Each row is a point on a landscape with many valleys, with its height.
From any point a ball rolls to the lowest of the 2 points nearest to it. It stops when none of these is lower. Distance is the straight distance between rows; heights are no part of it.
<856>: [122 113  80 144 124 111  97 160 127 118  85 101 116 134 141 113 107  75
 148 159  97 135 144 154 131 136 107]  h=4.36
<59>: [147 171 142 119  97 165 153 162 124 123 114 119 122  62 110 135 150 207
 104 160 133 141 168 103 158 157 118]  h=6.25
<945>: [132 162 123 102 164  94 158 120 105 140 180  82 146 145 153 144 131 117
 125 114 167 151 118 164  89 135 137]  h=1.15
<914>: [133  92  79 143 154 137  62 122 137 124 143 114 138 162 134 128 149  99
 127 165  96 164 123 143 154 121 142]  h=4.64
<834>: [117 178 137 201  95 167  76 111 132 211  86 131 178 197 137 123 101 149
 128 114 133  96 105  98 130 116 147]  h=4.92
<433>: [142 121 179  98 141  99 124 129 126 169 202 133  77  90 129 168 123 155
 131  83 160 152 129 151 101 119  80]  h=5.92
<230>: [138  81 114 148 115 101 106 121 116  96 142 136 136 161 115 157 168 113
 140  98 140 114 146 130 166 156 179]  h=3.72
<946>: [ 88 135 121 106 115 134 182  99 112  77 112 126 114 148 153 196 147 140
 109 118 146 150 147 116  87 120 122]  h=4.47
<455>: [167  72 112 136 140 120 129 154 104 115 102 116 155 134 128  82 117 124
 155 137 112 190  77  72 123 104 146]  h=1.70
<682>: [122 147 160 117 112 161 113  88 119  97  78 120 144 151 197 110 128  85
 124 167 127 105 105  94 137 104  95]  h=2.07
<51>: [173 130 178 128 137 137  91 184 133 128 112 117 134 107 129  96  88 154
 124 117 172 159  65 127 132 151  82]  h=2.56
<989>: [103 165 119 131 169 162 171 127 144 140 156 123 134 130 131 161 147  75
 135 145 138 122 191 157 138 103 160]  h=4.51
<568>: [148 136 132 172 109 130 121 181 115 131 116 117 128 121 125  76 117  64
 145 119 121 116  58 136 144 170 136]  h=4.28
<923>: [113 122 158 113 130 139  82 194 131 127 154 170 150  75 109 167 122 157
 137 116 172 133 153 120 181 175 169]  h=1.52
<495>: [122 164 140  77 165 148 142 155 134 152 138 138  81  62 189 171 124  89
 156 121 112 169 131 133 155 197 152]  h=3.73
<1017>: [138 132 112 128 104 105  96 182 130 101 161 119 133  42 170  88 156 130
 105 172 121 149 163  97 163 155 148]  h=5.83
<1031>: [109 188 160 204 103 127 132 140 118 148 136 152 144 152 134  99 124 139
 124 116 178 159 118 100 134 138 130]  h=5.15
<646>: [127 127 115 162 187 164 169 169 124  97 131 158 112 114 142 122 119 160
 134 144 119 133 107 134 114 106 126]  h=3.58
<167>: [119 155  89 126 112 105 114  96 139 106 117  76 114 121 131 182 175 118
  84 193  97 150 145 100 128  64 158]  h=5.20
<704>: [141 100 151  69 109  83 110  93 111 154 195  83  90  98 111 130 132 174
 103  74 135 170 122 105  79 148  67]  h=6.09
<358>: [ 82  90 124 164 102 136  73  98 112 150  88 112 166 165  65 182 123 173
 151 150 176  90 125 150 163 143 165]  h=4.55
<1043>: [117 141 147 148 127 153  83  88 119 187  73 122 187 176 114 129 101 162
 146 125 182  60  96 149 153 135 145]  h=4.81
<438>: [149 174 135 151  93 119 156 142 100 189 113  85 112 113  88 114 106 161
 140 153 154 112 157 165 125 129 158]  h=3.12
<769>: [123 111 134 133  68 120 144  81 100 136 104 180 131 154 123 167 168 139
 127  43 143  77 137 132 141 115 119]  h=5.23
<143>: [142 148 141 142  73 122 173  69 135 124 105 123 128 142 120  93 113 105
 119 102 105  57 153 143 124  99  59]  h=5.16
<161>: [150  88 119 206 135 177 190 115 133 122  95 162 146 168  59 136 119 164
 124  86 121  98 123 151  93 129 142]  h=3.48
<703>: [111 112 169 141 164 159 151  87 111 132 128 140 104 155 169 164 118 123
 171 160 119  93 139 160 118  93 162]  h=6.78
<687>: [118 158 150 149  84 109 146 102 183 122 129 117 134 195 136  80  98 114
 144 107  65  89 122 119 162  95  53]  h=5.01
<299>: [154 130  81 141 131 139 142  95 129 144  48 141 149 181 133 121  91 146
 179  99  85 124 120 142 164  97 101]  h=3.07
<470>: [135  72 117  67 158 136 124  75 168 129 141 159 139 177 102  46 162 113
  95 173 101 108  73 118 128 112 105]  h=4.43
<397>: [127 121 100 120 104 126 148 155 113 113  84  62 114 111 108 159 105 106
 151 151 123 141 179 177 144 101 142]  h=3.94
<614>: [137 123 109  95 171  88  97  72 171 149 172 165 186 174 132  51 159 124
  98 166  77 125 118 111 157 112 102]  h=4.26
<695>: [122 109 106 126  94  57 134 128 139 129 165 159  81 142 146 145 176  94
  98 158 128 165 139 170 112 110 122]  h=3.30
<437>: [157  59 123 133 117 125 102 172 129  79 170 112 122 111 133 135 106 117
 127 113 123 172 141  95 114 182 162]  h=1.53
<485>: [142 168 105 147 200 152 167 134 121 159 163 122 124 140  88  72 149 140
 133  97 139 136  92 143 125 160 109]  h=2.37
<612>: [133 142 128 125 109 104 125 159 101  91 121 106 126  75  71 200 125 151
 125 116 152 114 137 133 134 116 190]  h=2.58
<525>: [ 97 100  98 157 117 119  81 101 102 117 101 130 146 166  54 191 151 144
 144  86 111  84 124 142 151 180 174]  h=4.22
<580>: [107 139 125 101 129 164 122 156 111 119 110 118 100 103 207 122 142 105
 160 138 123 159 106 103 119 184 145]  h=3.33
<357>: [138  93 103 145 143 153 163  74 115 126 176 143 118 169 124 120 177 177
 116  91 142 107 147 112 110 115 143]  h=3.89
<966>: [165 128 137 149 130 169 144 174 130  76 101 113 107  99 157  85 129  81
 122 127  90 138  45 117 121 157  98]  h=4.11
<672>: [ 82 115 163  67 153 141 125 105 137 101 140 138  76  99 137 170 115 138
 139  93 119 159 137  95  71 141  79]  h=6.33
<430>: [102 184 146 244 124 153 121 134 140 194 128 155 150 188 140  86 101 160
 123 156 175 106  97 120 132 115 145]  h=5.00
<373>: [118  98 157 121  89  75 114 149 117 104 167 157  96  91 142  98 140 120
  95 166 123 170 104 127 105 116 106]  h=2.61
<158>: [ 63 139 129 118 130 188 125 113 119 126  86 134  94 115 145  97 148 132
 142 159 143 128 124 152 133  89  51]  h=6.59
<501>: [149 167 103 146 106 145 153 155 126 129 133 111 138  69  96 127 185 149
  86 161 124 108 190 131 157 116 154]  h=6.13
<859>: [153 165 110 139 188 138 159 123 110 124  94 144 153 139  76  85 154 115
 118 131  99 115  85 146 142 139 122]  h=2.75
<545>: [123 141  80 149  80  71 147 105 115  99 128 139 112 157 167 155 176 142
 110 128 144 147 154 112 113 119 121]  h=3.92
<617>: [140  84 102  54 145 129 105  82 195 118 125 179 134 176 106 100 135 107
 112 129 121  84 121 109 110  71  97]  h=4.57
<878>: [125  97 150  54 162 115 107 144 118 135 123 129  90  76 155 190 104 152
 152  85 141 128 143  84  92 120 120]  h=6.46
<839>: [153  73 154 121 132 130  72 185 157 126 135 142 121 100  98 153  73 146
 149  92 124 155 164  87 169 209 159]  h=2.63
<1028>: [120 141 154 129 159  96 132 188  95 155  72 139 147 115 119 181  87 150
 151 159 146 128 116 147 114 124 233]  h=3.81
<418>: [154 120 117 114 112 117  82 163 156 110 182  94  82  38 152 175 151 129
  94 144 103 165 146 116 145 158 143]  h=5.64
<551>: [163 103 151  95 165  98 129 139 140 205 175 108  84  70 154 145  63 108
 135  81 121 140  96 147  91 125  96]  h=6.06
<204>: [101 146 126 122  96 110  83  84 143 124 146 133  93 139 134 192 170  90
  98 158  92  99 147 123 118  90 172]  h=5.35
<117>: [129 104 137 122 106 129  78 159  91  97 126 125 122  97 122 120 141 128
 118 139 156 159  86 137 122 105  88]  h=1.82
<874>: [141 113 133 139 185 168 126 188 155  85 141 162  95  89 148  92 139 117
 115 166  97 170  70 109 122 127 100]  h=3.91
<84>: [108 172 106 139 136  86 153  78 149 137 152 115 129 168 168  60 146 124
 137 151 109 117 138 121 122 165  87]  h=3.06
<332>: [150 129 100  99 157  78 125  90 188  86 151 170 192 176 137  85 140 136
 112 108  76  87 129 117 149 123 113]  h=3.98
<681>: [167  99 111 162 122 137 142  92 105 123  93 107 144 183 147 119 104 134
 139 118 113 162 111 111 127  98 127]  h=2.50
<831>: [136 192 164 131  98 157 154 112  70 114  93 132 142 103 134 138 177 161
  85 170 156 144 121 106 133 136 127]  h=6.38
<902>: [122 174 187  95 113 124 171 139  98 163 139 118 137  80 118 122 107 139
 141 143 156 126 157 142 115 147 136]  h=2.65
<808>: [117 151 122 107 126 128 109  71 151 113 108 107 169 168 152  79 131  79
 105 150  74 111 140  87 126 138 103]  h=2.59
<378>: [102 155 116  88 121 172 141  97 108 112 108 127 100 125 104 102 203 153
 106 171 152 162 115 125 143 127  89]  h=6.50
<541>: [100 140  99 177 148  97 171  87 141 127 182 145 124 189 153 112 157 178
 123 103 126 127 144 130  81 148  93]  h=3.51
<364>: [159 153 121 194 163 135 217 136 144 117 113 146 158 167  74  89 115 134
 123 112 107  81 102 153 127 116 127]  h=3.11
<642>: [ 98 110 113 145 137 172 137  91 130 133 105 145 102 155 156 169 141 158
 141 161 120  98 145 174 133  61  87]  h=6.68
<234>: [142 105 113  96 122 147  86 161 100 136 125  92 128  75 127  91 113 132
 133 134 119 206  94  60 125 116 114]  h=0.78
<24>: [ 98 170 144  86 143 130 175 125 143 151 159 106  95  94 172 152 163  74
 138 170 143 135 145 154 156 151 171]  h=4.15
<498>: [160 123 113 162 107 121 118 170 123 182 105 118 139 138 115  85 107  66
 171  92 126 135 119 131 176 189 189]  h=4.46
<405>: [128 139 118 122  89 168 112  91 202 105 130 134 181 186 139 104  91 121
  98  84  67 116 134 135 124  68  52]  h=4.86
<711>: [ 98 142 140 143 123 157 100 143 112  86  93 122 143 142 196 154 119  85
 151 168 149 150 129  94 146 129 149]  h=2.77
<287>: [104  91 145  64 140 128 132 107 131 123 171 113 113 110 109  92 131 132
 120  95 120 168 118  89  82 159  83]  h=6.21
<103>: [129 146  63  99 126 122 102 111 186 115 133  61 140 143 112 171 153  77
  69 201 114 145 153 150 145  67 128]  h=5.02
<120>: [122 148 129 108 130 138 191  76 108 101  86 167 147 167 135 190 180 126
 104 103 140  91 133 111 138 127 133]  h=4.91
<320>: [ 90 135 165 139 132  97  99 166 129 145 176 164 101  99  97 150  88 143
 147  70 151 148 155 122 126 142  79]  h=5.69
<931>: [124 140 143  93 154 101 154 171 161 148 167 126  95  54 137 147  73  79
 114  85  90 135 135 148  72 119  77]  h=6.17
<694>: [ 98 115  98 127 130 132  81  86 197 119 122 161 136 193 104  95 122  81
 100 102  79 116 130 135 124  78  63]  h=4.73
<740>: [131 178 126 135 157 150 148 138 127 157 145  71 146 142 137 116 118 157
 136 118 156 156 116 135 101 185 122]  h=1.80
<494>: [144  38 137 103 131  93 123 139 107 105 135 113 140 115 129  75  93 134
 180 105 157  85 122 131 119 166 187]  h=3.67
<844>: [161 110 176 156 160 166 127 179 107 110 121 162 130 115 138 137  95 172
 140 122 178 131  91 121 102 123 134]  h=3.10
<11>: [122 153  96 114 167 112 124 101 151 169 171 104 129 153 136 158 145  61
 111 168 115 145 152 183 125  80 129]  h=4.78
<101>: [ 94 164 183  81 144 127 127 155 130 139  84 110 147 109 127 177  60 151
 167 152 169 139 137 114 124 142 203]  h=3.65
<867>: [175 112 104 148 112 123 127 167 108 126 148 128 145  72 108  79 149 137
 119 162 140 134 155 114 169 129 182]  h=5.99
<350>: [125  87 173  84 139  95 128 146  98 126 145 130 148  80 116  63  78 154
 169 110 154  83  83 104  93 147 138]  h=4.05
<422>: [161 114  83 112 136  83 121 110 147 117  93 158 150 183 151 131 130 143
 152 106  58  99 143 168 153 121 114]  h=3.52
<783>: [132 174 219  88 128 154 127 162 127 166 109 115 134 103 134 142  69 122
 150 166 165 145 134 164 146 187 148]  h=3.18
<457>: [111 151 128 113  81 101 159 106 116 145  98 147  83 118 126  83 152  81
 122 118  89  83 127 142 103  65  87]  h=5.28
<714>: [148  76 125 194  94 152 119  65 134 133 160 142 143 190 126 131 127 188
 122  99 134  76 163 147 123 145 129]  h=4.21
<461>: [162  45 129 111 107  76 131 151 107  84 154 140 126 119 136 117 131  71
 127  96 148 138 140 124 126 139 178]  h=2.81
<16>: [157  64  95 210 100 158 160 111 152 111 107 146 172 169  96 115  98 188
 121 112 141  97 166 125 136 134 134]  h=3.90
<503>: [117 151  97 145 151 115 152 198 107 138  86 143 131  81 108 179 109 184
 134 119 175  90 131 156 104  92 193]  h=3.32
<354>: [ 77 158 137 142  95 108 133 142  99 140 146 158 113 127 121 124 125 112
 142  91 171 168 161 127 147 112 108]  h=5.41
<798>: [114 110 140 112 159 144 108 180 120  99 135 140 151  52 100 166  95 125
 133 117 130 103 162  92 129 136 176]  h=1.48
<699>: [150 136 103 148 110 115 131 103  98 162 101  75 125 134  79 159 133 126
 130 129 122  95 148 201 136 113 135]  h=3.47
<47>: [ 98 127 139  95 114 140  91 126 134 115 163 113  75  99 120 174 167  99
 107 160 111 168 118 109 112 144 149]  h=5.48

Call two points neighbours if one is among the 2 nearest of the other. Go from one point of each pair to the other, from neighbour to neighbour, staying as low as possible. Name the highest point that can't be avoided.
<798> / <902> => <1028>
<798> / <437> => <839>
<682> / <945> => <714>

For each start below, name the point where the ball stops.
<867> => <682>
<320> => <437>
<457> => <234>
<11> => <682>
<614> => <234>
<703> => <682>
<16> => <945>
